Points on a hilly landscape, in no order, each with its height.
From any point a ball takes the steepest step (drop divided by distance) to one of its 2 nearest points. It stops when none of these is lower. Distance is the straight distance between rows; heights are no part of it.
q950: [114 123  91  82  93 123 121 107  69 106  96 114 115  91 137  82 121 104
 106 112  94 101 109 102 109 118  56]  h=31.4
q361: [ 97 117 100  94 113 124 103  90 108  80 134 130 100  81  88  99 113 132
  78  93  85 102 100 105 116  94  99]  h=18.1
q987: [101 118 108 121  81  73 104  96 115  76 135  91  92 125 110 127  79 111
 135 107  64 100 111  65 114  99 118]  h=61.0
q188: [ 83 137 134 112  96  56  76  92  93  86  74  73  85 117  96 114  73  89
  91 114 133  91 121  87 100 124 111]  h=57.6
q435: [116 108  85  95  99  73 124  46 110 103  76 129 115 104  90 118 128 111
  82 117 126  86  89 126 120  99 117]  h=27.3
q673: [ 93 115 103  81 101 135  96 123 100  97 143 146  96 110  81  76 119 128
 107  93  81 115 104 111 124 102 102]  h=20.5
q308: [ 94  91  88 109 101  86  94 106 136 101  90 118 112  91  58 114 101 126
  97  94  79  83  95  99 100 109 164]  h=36.2
q816: [ 69 125 115 112  99 105 104  62 106  98 120  84 114  97 131 135  93 103
 103 118  70 133  89 108 107 113 144]  h=11.0
q848: [ 81  94  96  69  86 103 107  94 106 122 119 104 108 128  80  99 127  81
 110  99  64 140  70  93 135 101 129]  h=82.6
q830: [101 108 103  94 117 107  74 115  71  79 110  70  97  94 106  97  99 100
 129  85  76 110 116  61  65 103  98]  h=29.8
q511: [116  87 116  58 112 125  99 102 103 100  99 100  90  65  82 113 103 115
  67  83 101  90 107  89  95  98  70]  h=31.1
q633: [ 82 122  90  96  78 116 108 111  86 105  96 116 118 104 133  85 118 100
 130 134  65 113 104 115  91 110  70]  h=34.1
q833: [ 88 100  52 103  98 104  83 112  94 121  96 110  90  81  92  95  88  87
 118  81  64 125  93  83 118  77  98]  h=36.6
q252: [126  86 112  95 100  78 108  91 125  97  94 123 108 131  93 125 126 137
 125 105  87  84  95  90  93 106 113]  h=65.2
q744: [ 98  76  93 110 101  87  88 102 116 119  66 101 111  80  77 109 107 101
  80  75  91  85  88  94 112 123 152]  h=32.3
q859: [ 74 115 138  93 111  95  73 108  96  75  81  97  92 120 106 132  99 123
 129 122  93 114 108  91  68  96  70]  h=49.3
q575: [121 110 117  64 101  82  87  95  86  96  73  77  74 105  89 117  88  91
  87  96 123  97 117  61  99  98  65]  h=74.1
q535: [107  48 101 112  96 142 107 106  95 115  83 112  98  76 111 113  84 151
 102  99  86  88  63 106  91 134 118]  h=73.9
q232: [126  99 110  89  93  95 110 110  81 126  65  67 103 105 124  73  85  75
 108 106 113  90 110  93 108 128  59]  h=20.4
q821: [115  82 126 130  96 114 113  83 105 117  71 110 128  90 142 127 106 146
  92  90  75  82  90  86  93 132 103]  h=13.7
q66: [101  86 131 111 101  64 104  89 121 100  63 100 101 109 114 152 104  71
  78  88 119  90 103  98 106 130 142]  h=52.0
q733: [117  85 118  67  66 122 118 114  97 133  63  73  82  91  97  86  57  67
  54 108 124  98  96  97 121 109  78]  h=26.7
q274: [ 69 114  86 118 107 103  90 109  93  93  89 115  96 100 112 113 108 129
 123  99  68 111  82  83 108 114 115]  h=63.4
q533: [ 93  69  59  80  97 130 107 116  87 109  77 113 131  78  99  88 133  96
 100 124  95 101  87 121  89 131 123]  h=42.2
q521: [ 78 120 142  72 111 128 105 100 116  83  96  69 113 117 107 135 119  65
  80 107  95 134 103 103  77  63 102]  h=40.8
q225: [132 122  77 101  87  58 114  68 117  82  91 113  94  88  88 115  97 102
  64 104 128  74 122  86 114  82  89]  h=21.0
q341: [122  91  70 138 141  80  75  92 101 125  83 102 101  73 106  85  92 133
 109  55  98  83  90  87  99  91  84]  h=24.0
q749: [129  95  82 129 126 101 100  88  96 110  97 107 113  91 130  90 115 137
 121  77  86  86  91  86  98 100  77]  h=21.8
q6: [ 62 149 116  98  76  76  84 115 125  95 105 111  90 114  76  95  97  99
  65 112 100 116 114 108 117  96 104]  h=16.5
q875: [105 106  93 106 124 115 113 107  93  62 128 116 100  79 104 105 123 118
  98  82 100  82 103  87  99  84  86]  h=20.6
q854: [112  99  94  66 116 111  85  88  59 112 106 108  97 107  79  62 114  83
 111  96 134 106 101 117 104 117  99]  h=37.7
q625: [107  95 116  87 104  91 102  89 128 102 118  65 107  86 105 121 102  40
  97  85  77 107 132  97  82  92 137]  h=66.5
q246: [ 76  89 124  74  97 123  92  84  82 123  60  86  98 117  95  98  87  89
 105 133 111 115  74 132  99 122  99]  h=32.5
q944: [ 86 115  71 132 101  94  87 106  83  83  93  82 107  87 111  94  90 115
 136 118  72  99 105  88  53 112 143]  h=68.4
q363: [ 97  90  73 112  95  67  87  86 122 108  91 110 111 104  66 100 101 112
 127 108  87  95  98 113  77  98 152]  h=39.7
q892: [ 86  68  99 120  90 122 131 107  92  92 127 105 109 112 120  97 122 101
 109  90  80  96  58  96 131 127 140]  h=49.9
q266: [124  88 116 131  82  74 136 104 129  74 118  92  92 121 110 135  82 113
 108  93  92  68 102  67 121 105 121]  h=54.4
q567: [125  92  89 115 131 110  84  80  58 117 107 124  95 127 101  51 106 129
 140  94 122 106  78 117  94 113 109]  h=74.7
q638: [ 97  97  98  85  74 103 137  89 107  80  87 120 110  88 114 149  98 123
 102 143  93  98  92 119  91 107  89]  h=59.2
q544: [120  67  86 121 126  89 102  82 121 101 111  65 116  61 124 109 103  74
 111  74 101  78 114 111  62  94 122]  h=67.7
q238: [ 74  94  65  98 109 122  83 103  96 121 101  88 119  90  92  71 120  67
 123  92  67 123  84 108  99  84 115]  h=39.4
q218: [121 118  96 142 110 107 142  81  99  70 103  87 120  63 131 102 100 104
  88 105  97  66 127  90  86 109 127]  h=37.0
q572: [ 96  83  99 115  79  76  91 126 119 103  80  72 119  94  92  91  77  95
 126 125  94  85 118 117  48 123 124]  h=22.5
q443: [ 56 132 112 116 101  81  76 102 109  87 107 124  81 111  73  99  98 120
  78  98 110 104  91 116 126 103 123]  h=12.2
q212: [ 90 111  81 100 132  77  60 101  70  95  69 125  91 113  84 103 128 108
 127  81 102 114  98  77  98  97  96]  h=19.9
q536: [141 102  76  98 111  74 122  61 101  97  76 133  98 105  73 109 116 118
  93 110 125  72 101 102 106  89  87]  h=24.6
q202: [ 90 104  83 118 116  81  79 102  93  95 116 105 127 110 118  86 138  82
 128  82  88 110 106 104  90  82  78]  h=13.3
q593: [141 106 109 104 106 112 125 119 101  84 100 103 100  97 115 110 109 153
 106  93  70  78 115  53  84 109  95]  h=22.9
q488: [101 100  95  93 108  89  78 114 106 107  85  78 111  94  79  73 103  51
  76  88 125  95 125 110  75  67  65]  h=27.1
q125: [121 115 108 111  96  86 109  71  88  73 142  74  86  93 107  95  75  94
  81  91 125  76 113  76 114  89  83]  h=13.1
q935: [ 94  84  97  90 114  98  85  89  87 105 117 102 122 106  77  65 128  82
 109 100 122  93  96 128  94 113 120]  h=39.0
q241: [112  81  92 101 102 106 120 115 108  72 120  86 122  88 101  90 120  93
 108 113 107  80 115 114  56 115 150]  h=30.0
q136: [110 135 102 108  90  79 111  91 117 105 100 122 139 116 114  93 131 111
 104 110  81  89 128 109 105 110 108]  h=39.8
q764: [ 65 135 107  93 100 113  76 117  92  68 101  94  75  80  87 113  58 118
  99 121  91 119 122  93  70  87  87]  h=40.9
q356: [137  75  97 125  93  73 147  83 120  86  80 103  88  97  96 137  88 114
  93 102 118  60  93  81 116 101 119]  h=49.2
q614: [ 74  92 111 109  99 112  95 104 112  98  86  91  93 106 122 144 108  91
  96  87  75 116  78  77 119  69  70]  h=57.0
q571: [ 98  74  67 106  86  93 105 113 102 109  79 126 113 112 104  97 115 133
 145 143  85  99  77 127  68 116 102]  h=43.7
q451: [114 102  70  75 103 108 128  80  89 112 111 127  97  98  82  95 124  98
  84  81  95 110  69  84 161 106 126]  h=44.6
q643: [111 124 126 103 106  74 136  49 107  84  94 126 108 135  95 124 132 116
  90 122 128  89  90 117 124 107 122]  h=31.3
q63: [ 84  94 118 109  94 104  99 118 110 100 110 103  75 110 124 125 109 100
  80  75  90 101  82  77 147  85  53]  h=54.7
q743: [ 72 134  85  88  92 105  78 100 101  93  88 117 101  83  85 104  79 115
  97 137  82 119 121 118  61  79  81]  h=37.6
q886: [ 67  75  89  91 117 137 105 117  72  82  78 101 103  67 107 103 112  95
  98 115 112 102  81 120  83 120 106]  h=39.5
q51: [ 78  93 125  90 105 108 104 122 121  78 122  69 114 122 101 112 122  48
 104  97 101 109 114 112  79  64  96]  h=46.3
q484: [ 97 130 102 104  93  96  75 133  95 107  79  91  90 113  99  65  74  61
  82  92 131 104 123 106  92  66  57]  h=25.0
q17: [116  85 110  55  94 137 101 117 100 118  95  86  73  64  87  88  81  85
  45  86 123  97 110  99 117  97  80]  h=29.2
q629: [156  98  81  97 103  91 140  86  91  98 131 113 100 113  74  71 116  91
  88  76 100  78 107  66 139  96 111]  h=39.9
q952: [124 102  84 123 103  74 143  65 103  65  96  99  93 100 120 135 104  85
 102 111 122  77  98  91 105  92 119]  h=45.2
q72: [ 87  91 116  75  82 125  94 121 111 127 116 124  68 117  85  78  89  99
  70 103 141 115  98 136 140  87  77]  h=51.1
q174: [154 106  97  89  94  85 135  75  65  90 126 104 101 128  81  62 103  87
 109 100 120  81 107  84 115 115 107]  h=38.1
q5: [ 79 124 119 120 106  81  73 103 129 101 102  83 116 100 114 114 113  83
  89  80  77 101 127  92  91  67  89]  h=59.9
q985: [ 96 131 112 132 102  57  83  69  97  77 105  79  99  97 108 109  79  86
 100 108 128  82 128 105  78 103 124]  h=61.2
q695: [ 90  86 108 120 119  82  72 124  87  81 117  88  77  95  85  92  59 100
 112  81 127  90 102  99  82  96  81]  h=12.6
q824: [117 110 116  70 108 111  77  86  79 120  80  55  93  92  93  86  88  72
  92  81  98 104 115  64  99  97  84]  h=72.3
q932: [ 88 127  96  84 126  80  72  79  65 105  44 114  90 113  92 114 122 111
 118 110 113 112  87  89 102 119  95]  h=23.4
q96: [109  95  90 100 121 110  84 150  78 125  80  95  74  92 116  75  94  80
 112  56 122 107 112  82 124 100  81]  h=15.6
q822: [ 98  95 117 121  87 112 106 102 105 103 108 112 109  87 114  92  73 139
 108 126 100  78  96 135  82 122  83]  h=12.0
q701: [ 88  86  81 129 113  81  90  74 115  98  87  79 105  75 127 132 105  70
 103  97 104  90  99 117  87  86 112]  h=65.7
q570: [120  54  93  80 116 126  95  96 114 113 125 109 112  87  88  90 111 131
 116  97  87  95  87 112  81 104  95]  h=71.6
q58: [ 98  86  79 120 113 112  89 154 108 126 112 146  91 116 106  67 106 155
 131  81  99 110  95 119  98 107 101]  h=76.6
q541: [ 91  73 104  80  84  93  96  48 121 120 123  88  95 111  79 115  83 100
 118 122  88 117  73 126 101  87 122]  h=25.6
q275: [100 106 116  68  84 113 128 113  97  68 129 118  82 113  65  96  84 113
  96 123 122  96  91 109 112 122 120]  h=54.5
q557: [111 101 101  61 103  71 116  88  87  96  79 110  91 128  91 137 140  89
 106  93 115 114  81  64 134 104  89]  h=69.4
q205: [ 69  84  76  93  99 142 104 118  74 106  91 124  78  71 109  98  80 113
 112 118 105 115  79 126 105 112 106]  h=37.2
q767: [ 99  61 129  98  93 104 101 122 139 107  92 129 130 106  90 123 115 114
  75 108 105  86 100 135  95 110  78]  h=18.3
q380: [ 76 107  82 110 119  71  63 101  91  92 100 118 111 119  80  95 125  93
 131  90  93 116 103 105  83  85 103]  h=16.6
q379: [ 85 123 107  72  99 109  97 104  95  81 137  76 106  80  78  76 103  59
  71  95 111 108 132  99  87  84 100]  h=32.2
q450: [ 89  90  81  75  79 109 119 110 114  97  74 118  89  76  86 131  85 105
  82 133 104 104  89 113 102  96  76]  h=56.8
q383: [104  91  83  85  69  84 128  98  85  90 112  96  91 115 104  97  90  63
 113 133 137  95  95 118 108  90  55]  h=47.0
q621: [ 96  80  95 104 112 105  70 128  91 137 109 106 106 134 100  49 120  98
 139  87  87 121  84 113 103 112  97]  h=78.2
q342: [101 111 115  49 104  90 102 104  95  99  63  85  83 119  77 129 123  70
  83  91 120 120  93  65 117  85  78]  h=72.2
q845: [ 92  95 122 113 107  87 115  91 119  81  98 114 111 101 110 139 125  96
  80  88 102  89 100 105 104 110 135]  h=47.4
q778: [100  99 137 127  87 111 108  92 108 116 103  92 128  99 160 122 106 123
  95  91  55  96 103  91 108 121  79]  h=8.9
q547: [143  92 104 118 117  97 110  92 105 101  77  93 126  83 133 114 119 138
 101  81  89  70 111  79  77 115  95]  h=18.4
q876: [137 127  90 125  93  63 117  89 106  74 118 101 108  93  87  91  88  93
  66  90 125  65 139  87 101  85  95]  h=17.4
q528: [ 85 119 130  78  74 113  82 108 120 126  78 123  66 119  90  81  87 106
  51 112 133 125  95 117 133  84  80]  h=49.8
q378: [ 95  79  91 135 123  94  74  83 113 135  81  86 102  61 105  96  93 113
  81  58  91  79  83 109 113  91  95]  h=25.8
q844: [ 87  92 131 104  80 104 123  99 101  87 134  69 118 107 125  97  97  73
 119 124 104  93 104 127  92 118 100]  h=40.1
q44: [ 83 109 120  97  95 110 109  75  72  77 118  69  82 102 130 116  76  95
 110 124 111 110  87  95 108  98  71]  h=28.4
q562: [120  97 110  86  81 135 109 123  91 143  51  81  96 106 122  82  67  73
  89 107 107 100  90 112 107  94  59]  h=23.6
q919: [ 96 128  89  87  92  95  90  86  98 113  98 122 140 121 106  79 130 100
 124 132  72 115 114 126  84 103  87]  h=36.8
q186: [111 122  69 131 101  92  83  85  92 103  99  88 103  77  94  79  59 115
 116  97  75  87 110  87  89 106 129]  h=70.9
q664: [116  78 109  74  83  89 123  98 115  84 100 110 109 115 107 138 112 109
 119 127  99  95  99 104  87 103  90]  h=61.9
q59: [125  80  81 104 118 117 103 146 110  91 139 123 113 112  79  59 146 126
 107  80  93  92 102  98  84 106 115]  h=24.7
q284: [108 103  99 102  77  93 144  96 110  67 135 106 104 102  81  92  82  99
  97 127 110  74 104 115 109 109 128]  h=52.1
q98: [ 94 112 135 125  90 112 111  82 100  96 121  78 111 104 145 125  93 113
  98 101  70 100  96  80 121 124 124]  h=3.0
q790: [118  24 107  96 119 108  92 105 127 128 114  73 122 102  94  87 105 104
 114  90 103  96  81 125  73 107  92]  h=70.3
q38: [116  56  91  84 118 154 104 106  91  98 115 105 104  75  92  89 110 142
  99  96  93  92  77 105  79 122 129]  h=72.6
q912: [124 100 116  54 100 108 110  77  81 103 106  54 104  86 101  97 109  60
  81  84 106 102 115  73 107 107  95]  h=71.0
q517: [ 62  99 103 135  85  99 110 139 117  96 123 139  83 118 108 109  95 118
 100  99  93  93  77 117 148 103  88]  h=56.0
q677: [ 74 125 142 116 100  75  72 100  89  92  90  90  93 134 103 104  82 109
 121 123 114  99 111 107  92 112  77]  h=53.5
q281: [ 94 100  99 128 106  57  78 142  97  90  95  73  91 107  97  86  67  75
 122  80 110  97 111  82  83 100  77]  h=16.4
q983: [127  98 102 153 106 112 136 114 100 100 108  99 100 103 111  67 111 137
 105  98  89  73 101  89  97 120 123]  h=30.6
q628: [ 86 128 103 149  94  38  64 117 105 101  99  92 104 124  98  87  84  84
 105  84 104  98 125  99  95  91  73]  h=20.3
q149: [129 123 116  92 101  83 144  58  83  70 120 115 107 139  81  98 118 103
 100 124 131  91  97 100 116 107 119]  h=35.4
q177: [109 111 111 102 103  70  99  84 106  79 107 117  87 137  90 129 109 134
 134 104  84 104  90  63 110  99 121]  h=66.6
q907: [116 101 111  96  97  98  88 132  93 133  84  88  83 109 110  80  80  96
 114  78 103 103 109  83 122 124  75]  h=17.6
q483: [ 87 127  80 126 101  99  85  81  66  87 110 121  80  91 104  90  65 118
 112 110 117 101  98 112  99  95  93]  h=72.8
q989: [ 96 141 109  76  70  76 101 121 119  90 123 106  86 107  63  97  84  98
  70 101  97 109 122  81 126 108 114]  h=21.4
q217: [110 116  75 122 112 102 118 100  74  83 105 153  84 109  85  80  92 133
 119 118 112  99  91 111  99  95 104]  h=73.6
q640: [ 79  64 131  88  97 139 110 103 122 114  68 108 126  98 106 151 106  78
  66  93  85 120  89  98  77  95 111]  h=27.0
q126: [ 78 120 114 104  95  95 111  99 101  81 137  71 125  94 107  82 112  46
  87 101 110  97 120 119 101 108 124]  h=35.5
q795: [ 88 131  90 132  86  65  65 113 104 104  76 104  88 104  98  80  76  89
  84 109 115 106 122 110  92  69  55]  h=23.0
q426: [136  77 105  85  96 134 134 115 103  84 104 119  87  88  98 121 101 158
  95  93  72  87  86  61 107 105 107]  h=26.3
q114: [ 68 105 127  98  80 100  85  97 137 116  57 111  86 103  84  97  98 103
  22 110 123 118  84 116 125  78  92]  h=48.2
q933: [ 94  84  56 114  92  70  85 119 116 111  80 126 119 109  73  83  97 116
 132 126  92  93  93 128  71 110 116]  h=41.8
q36: [ 77 105 115  89  90  91 106  59 113  98 128  96 105 122 100 128  99 107
 123 128  82 133  79 121 106 102 136]  h=18.8
q199: [116  97  77  95  97  87 125  70  99  98 142 103 105 120  89  87 123  78
 102  77  95  96  82  81 152  95 132]  h=42.3
q902: [112  82  83  85  87 109 108 114 119 127  50  77 122 118 114 121  95  62
 105 110  86  98  79 112  81  53  63]  h=32.0
q118: [ 93 108  72 100 107  87 102  92  86  97  97  98 121 100 121  99 154  67
 106  81  96 104  98  85 124  86  74]  h=9.1
q376: [ 83 120 123 100  94 114  88  78  82 103 110  72  54  99 113  99  54 103
  90 111 112 117  91  91 118  97  82]  h=31.9
q150: [ 76 131 125 121 106  91  56  92 117 106  88  68  96  95 113  91 101  84
  57  81 104 100 118  93 102  68  83]  h=58.0
q662: [ 69  98 108  90 107 118  99 113  97  83 121  73  93 124 104  97 113  43
 101  83 109 117  79  98 110  50  76]  h=50.4
q612: [ 80 120  62  98 113  73 106 100 100  57  95 112  91  94 100 156 127  93
 109  91  91 116  89  58 116  79 112]  h=64.1
q549: [104 111  70  66 108  84 127  89  82  71  90 121  98  99  85 134 135  95
  97 106 112 115  90  76 118  95  96]  h=67.2
q676: [101 102  95 106 110 108 101  95 100  64 131  87 103  73 109 120  98 110
 110  84  77  92 116  78  78  89 118]  h=24.5
q108: [129  82 102  60 100  90 117  76 117 105 109  69 112  89 100 119 114  47
  85  95 106 102 125 101  87  84 106]  h=69.1
q777: [119  77  81 126 125 108  82 149 108 124  96 125  78 103  92  74  79 170
 127  73 102  98  89  97  80 112 117]  h=76.0
q826: [ 91  77  94  95  82  98 110  92 131 126  78  96 124  74  79 124  91  71
  63  92  86 102  93 108 109 123 159]  h=36.0
q272: [113  97  93  79 104 110  83 120 120 125  67  87 122 103  83  84  99  67
  94 102  98  99 109 117  69  57  55]  h=28.8
q120: [ 89 125  76  87  84  94  85 114 112 115  69 121 105  64  66  88  82 106
  76 120  89  94 125 121  86 104 100]  h=35.0
q678: [ 72  64 135  89 105 125  98 105 132 104  95 120 126  95  87 136 120 100
  53  94  99 104  97 122  90  98 100]  h=21.7
q282: [122  58  95 126 125 119  95 128 104 127  86 103  84  89 110  93  90 167
 111  72  89  86  70  91  87 124 107]  h=75.2
q546: [114  98  83 110  66  66 145 107  94  65 133  99  94 113 100  98  74  83
 111 127 129  74 108  99 112 101  85]  h=49.5
q936: [121  99  69 129  98 104 120 146 100 100 109 106 112 107 106  71 125 128
 115  97  81  82 101  95  76 117 124]  h=27.5
q977: [ 76  94 123  86  94 127 124  99 111  82  79  86 106  89 116 162  95  80
  76 118  85 134  87 100  75  76  98]  h=34.0
q835: [ 94  94  90  86 113 130  90  88  75 116  83 116  71  74  89  95  85 119
  90  90 117 102  85 108 129 119 116]  h=35.6
q424: [106  91  86 112  99 126 126  81  92 114 113 130 102 109  97  75 119 125
 104 100  87  95  66 109 141 119 134]  h=46.5
q228: [ 98  79 126  70  90 106 106  52 100 130  83  72 108 116  99 109  92  76
 103 127 102 115  77 123 101 110 115]  h=31.8
q209: [115 142 109  78  83 105  84 116  72 103 127  95  78 101 101  69  67  81
  86  92 103 118 150  82 106  89  70]  h=27.6
q691: [ 86  84 117  91  77 109 120 102 102  95 116  69 114 106 110  88  90  56
  96 137 127  90 102 139  89  97  71]  h=43.9
q491: [115 105  60  98  83  88  92 146 113 138  63 123  99  72  83  72  69 100
  98 101 107  91 130 116  99 107  77]  h=33.3
q768: [ 79 115 131  85 109  97  87  67  71 104  68  99 101 123 100 105 112 116
 112 129 113 110  80 121 105 135 114]  h=28.0
q78: [ 82 116  78 135 105 103  79 115  74  99  98 103 102 110 123  85 106 128
 150 106  75 108  85  87  80 115 123]  h=65.8
q497: [ 58 113  91 112 113 104  95 102 103  78  87 101 101  87 112 147 116 106
  97  93  71 124  86  76 113  88 114]  h=60.4
q920: [113  95  98 118 108  74 104 103 102  74 134  73 117 106  94  88 108  72
 125  88 102  84 124  90  61 106 150]  h=34.5
q287: [ 94  78  92  64  78 115 118  96 122 100 108 107  99  97  88 119 102  84
  78 117  95 112  82 115 111  69  70]  h=54.8
q400: [ 85  84 118  85 105 109  77  88  95 132 110  96  99 142  87  74 118  89
 130  98  86 123  70 109 125 116 113]  h=79.9
q295: [129  97  73  75  93 123 121 129  76 100 117 122  97  98 113  77 120 110
 126  95  90 104 103  86 100 113  80]  h=29.7
q12: [ 83  85 106 111  78 113 121 135  98  89 117 110  95 110 121 103 106  97
 114 105  92  96  78 102 130 122  87]  h=53.6
q494: [ 98 108  82 100  98 104  77  84 106 126 118  92  98  83  96  84  91  96
  92  76  73 110 103  92 112  72  80]  h=34.6
q839: [ 84  84 104 119 106 109  94  94 103 117  81  97 104  77 106 120 101 107
  67  63  78  91  79  82 132 116 114]  h=28.6
q159: [104  83  82 102 101 114  88 139 106 145 116 132  93 115 106  66  95 119
 137  73  98 128 101 118 121  98  81]  h=77.2
q548: [ 88  95 112 110 123 100  60 116 106  98 125  96  70 111  94  90  91  96
  90  62 111 115 104  92  96  46  45]  h=54.6
q422: [106 112  69 138 108  91 133  91  92  53  97  84 106  67 133 126  91  92
 112 118 108  71 112  92  72 101 126]  h=40.6
q147: [ 84 105 111  91 101 121  76  72  95 128  84  93  56  76  96 103  65 120
  78  89 101 118  78  92 136 101 108]  h=34.4
q85: [142  77  86  69  87 143 134 129  87 107 119 129  79  91 114  98 100 136
 118  95  92 100  93  86 119 113  83]  h=28.5
q885: [ 83  91  88  93 109 104  83  86 104 126  98  85 134 110  86  73 125  53
 118 111  96 111 101 140  81  91 118]  h=40.7
q236: [ 95  98  86  76 118 134  96 121  84  78 148 126 105 107  76  63 140 106
 110  86  97 110  98 102 104 106 129]  h=22.6
q336: [114  88 104  61 118 124  71  94  65 129  88 107  81 109  92  78  93 111
 138  91 108 118 101  95  93 114  91]  h=36.3
q213: [ 78 118 132  79 108 122  73 122  81  80  87  88  76 105  88 110  68 103
 120 124 103 114 108  97  59  81  69]  h=44.7
q697: [133 108  86 154 115 106 151  79  86  76 112  94  97  93 114  76 112 108
 107 107  91  79 116  68 102  99 119]  h=33.7
q117: [ 72 112 113 113  90  88  88  79 118 123  49  67  98  93 109 126  80  75
  65 112  97 115  95 107 100  90 121]  h=42.8
q891: [107 107 124 104 101  78  84  89  69  75 126  82  67 112  80  89  57  95
  95  92 144  88 109  93  97 108  90]  h=8.7
q485: [ 97 133  70 123  92 104  76  78  75 122 108  95  79  71 111  74  44 109
 103 100  92 108 114 103 104 100  99]  h=72.0
q140: [118  96 104  79 103 118  80  85  96 117 130  92  79  75  89  88  71 116
  96  75  92 102 103  91 100  88  79]  h=33.1
q895: [105  80 105  95 105  93  97 110 103  89  84  81 117  86  90  94  98  88
 114 120 125  75 115 121  51 127 133]  h=26.6
q131: [110  98 111  73 109 105  74 112  65  86 115 101  80 124  85  90  95 115
 145  96  86 122 103  69  76 110 103]  h=33.6
q176: [144  93  90 120 112  98 117  95  72 109 108 142  92 133  92  54  94 139
 131 108 126  97  94 114  98 107  91]  h=74.2
q515: [ 68 110 107 105 116 107  86 107 109  69 132 132  90  91  65  96 104 124
  86 100 117  93  97 126 104 100 118]  h=15.5
q890: [ 99  91 108  73  85 119 105 112 106 110 123 110  74 115  97 102 103  91
  90  95 102 114  85 105 135  78  58]  h=52.7
q582: [ 86 101 114 117  70 101 103 126 115 104  92  89 113  99 111  94  65 117
 126 134  82  89 109 119  72 129 100]  h=16.9
q123: [ 96  89 121 113 109  87  85 115 145 108  81  75 107  86 112 138  99  61
  84  79  79  94 131  93  74  81 119]  h=63.0
q95: [ 97  88  75 100 120 102  95 130  81 107  75 100  96  85 114  92 128  71
  96  71 117  96  93  86 116  99  69]  h=13.2
q384: [101 140 114  63  73 113  88 111 100 118 134 101  70 101  78  70  71 100
  73  89  97 126 131  83 129  93  96]  h=25.4
q292: [111 108 114 113  99 102 135  95 124  85 120 131 141 106 132 116 148  94
  80 103  88  86 123 121 103 111 126]  h=43.2
q348: [ 82 109  98 100 110 108  79 109  76  89 123  87  73 115 102  94 101  70
 105  83 108 125  98  80 106  48  53]  h=53.0
q755: [ 83 115 131 118 105  89  53 102 118  95  92  73  70 114 102  98  81  96
  68  80 122 108  97  85  97  47  59]  h=56.2
q304: [ 81  99 133 109  90 114  85 112 128 110  97 118 114  84 104 107  91 139
  83 113  87  85 111 134  83 106  70]  h=15.0
q100: [115 128 103  79  90  98  78  84  63  95 126  82  90  85  80  62  70  76
  74  97 114 110 136  95  82  89  85]  h=29.5
q269: [108 125 126  93 105  99 114  57 100  67 139  75 100  90 124 116  98  99
  65 104 125  94 115  97 109  91  97]  h=17.0
q725: [ 76 115  84 124 116  74  81  64  87  80 100  79 100  89 110 115  96  75
 108  96 121 102 100  99  89  84 110]  h=63.7
q229: [ 91  95 153  89  97 108 112  69 103  79 123  64  90 107 133 139  96  84
  82 110 119 107 100 103  96  89  76]  h=22.7
q4: [ 86  95  94  99  89 114  97  83 115 130  59  68 115  65  85 112  72  67
  60 105  83 112  96 108  95  98 139]  h=39.6
q45: [ 84  76  90  92  92 109 104  94  95 118  68 115 131 110 118 107 137 103
 121 136  90 108  76 137  84 122 111]  h=45.1
q851: [139 116  52 100  89  72 101 121  96 138  72 133 110  94 104  67  91 106
 114  97 100  92 128  99 104 112  73]  h=32.1
q283: [114  52  83 105 115  93 101 100 119 108 122  66 122  75  98  88  88  82
 108  82 106  85 106 116  73  91  88]  h=69.0
q694: [ 70  91 122 108  90  94  97  75 134 108  77  94  95  90  99 129  98  88
  30 101 126 120  81 112 114  81 118]  h=46.1
q109: [153  97  42 112 101  92 115 129  90 127  79 123 114 103 100  53 125 117
 113  93  97  86 106  82  92 119 112]  h=30.3

For each start below, name the point where the ball stops.
q833 => q118
q625 => q822
q284 => q443
q292 => q98

Call two points neighbours if one is among the 2 nearest of the other. Go from one point of each pair to the other, from neighbour to neighbour, staying as low as possible. Name the highest point that can't be avoided.
q744 / q361 => q885
q98 / q891 => q246
q118 / q891 => q902
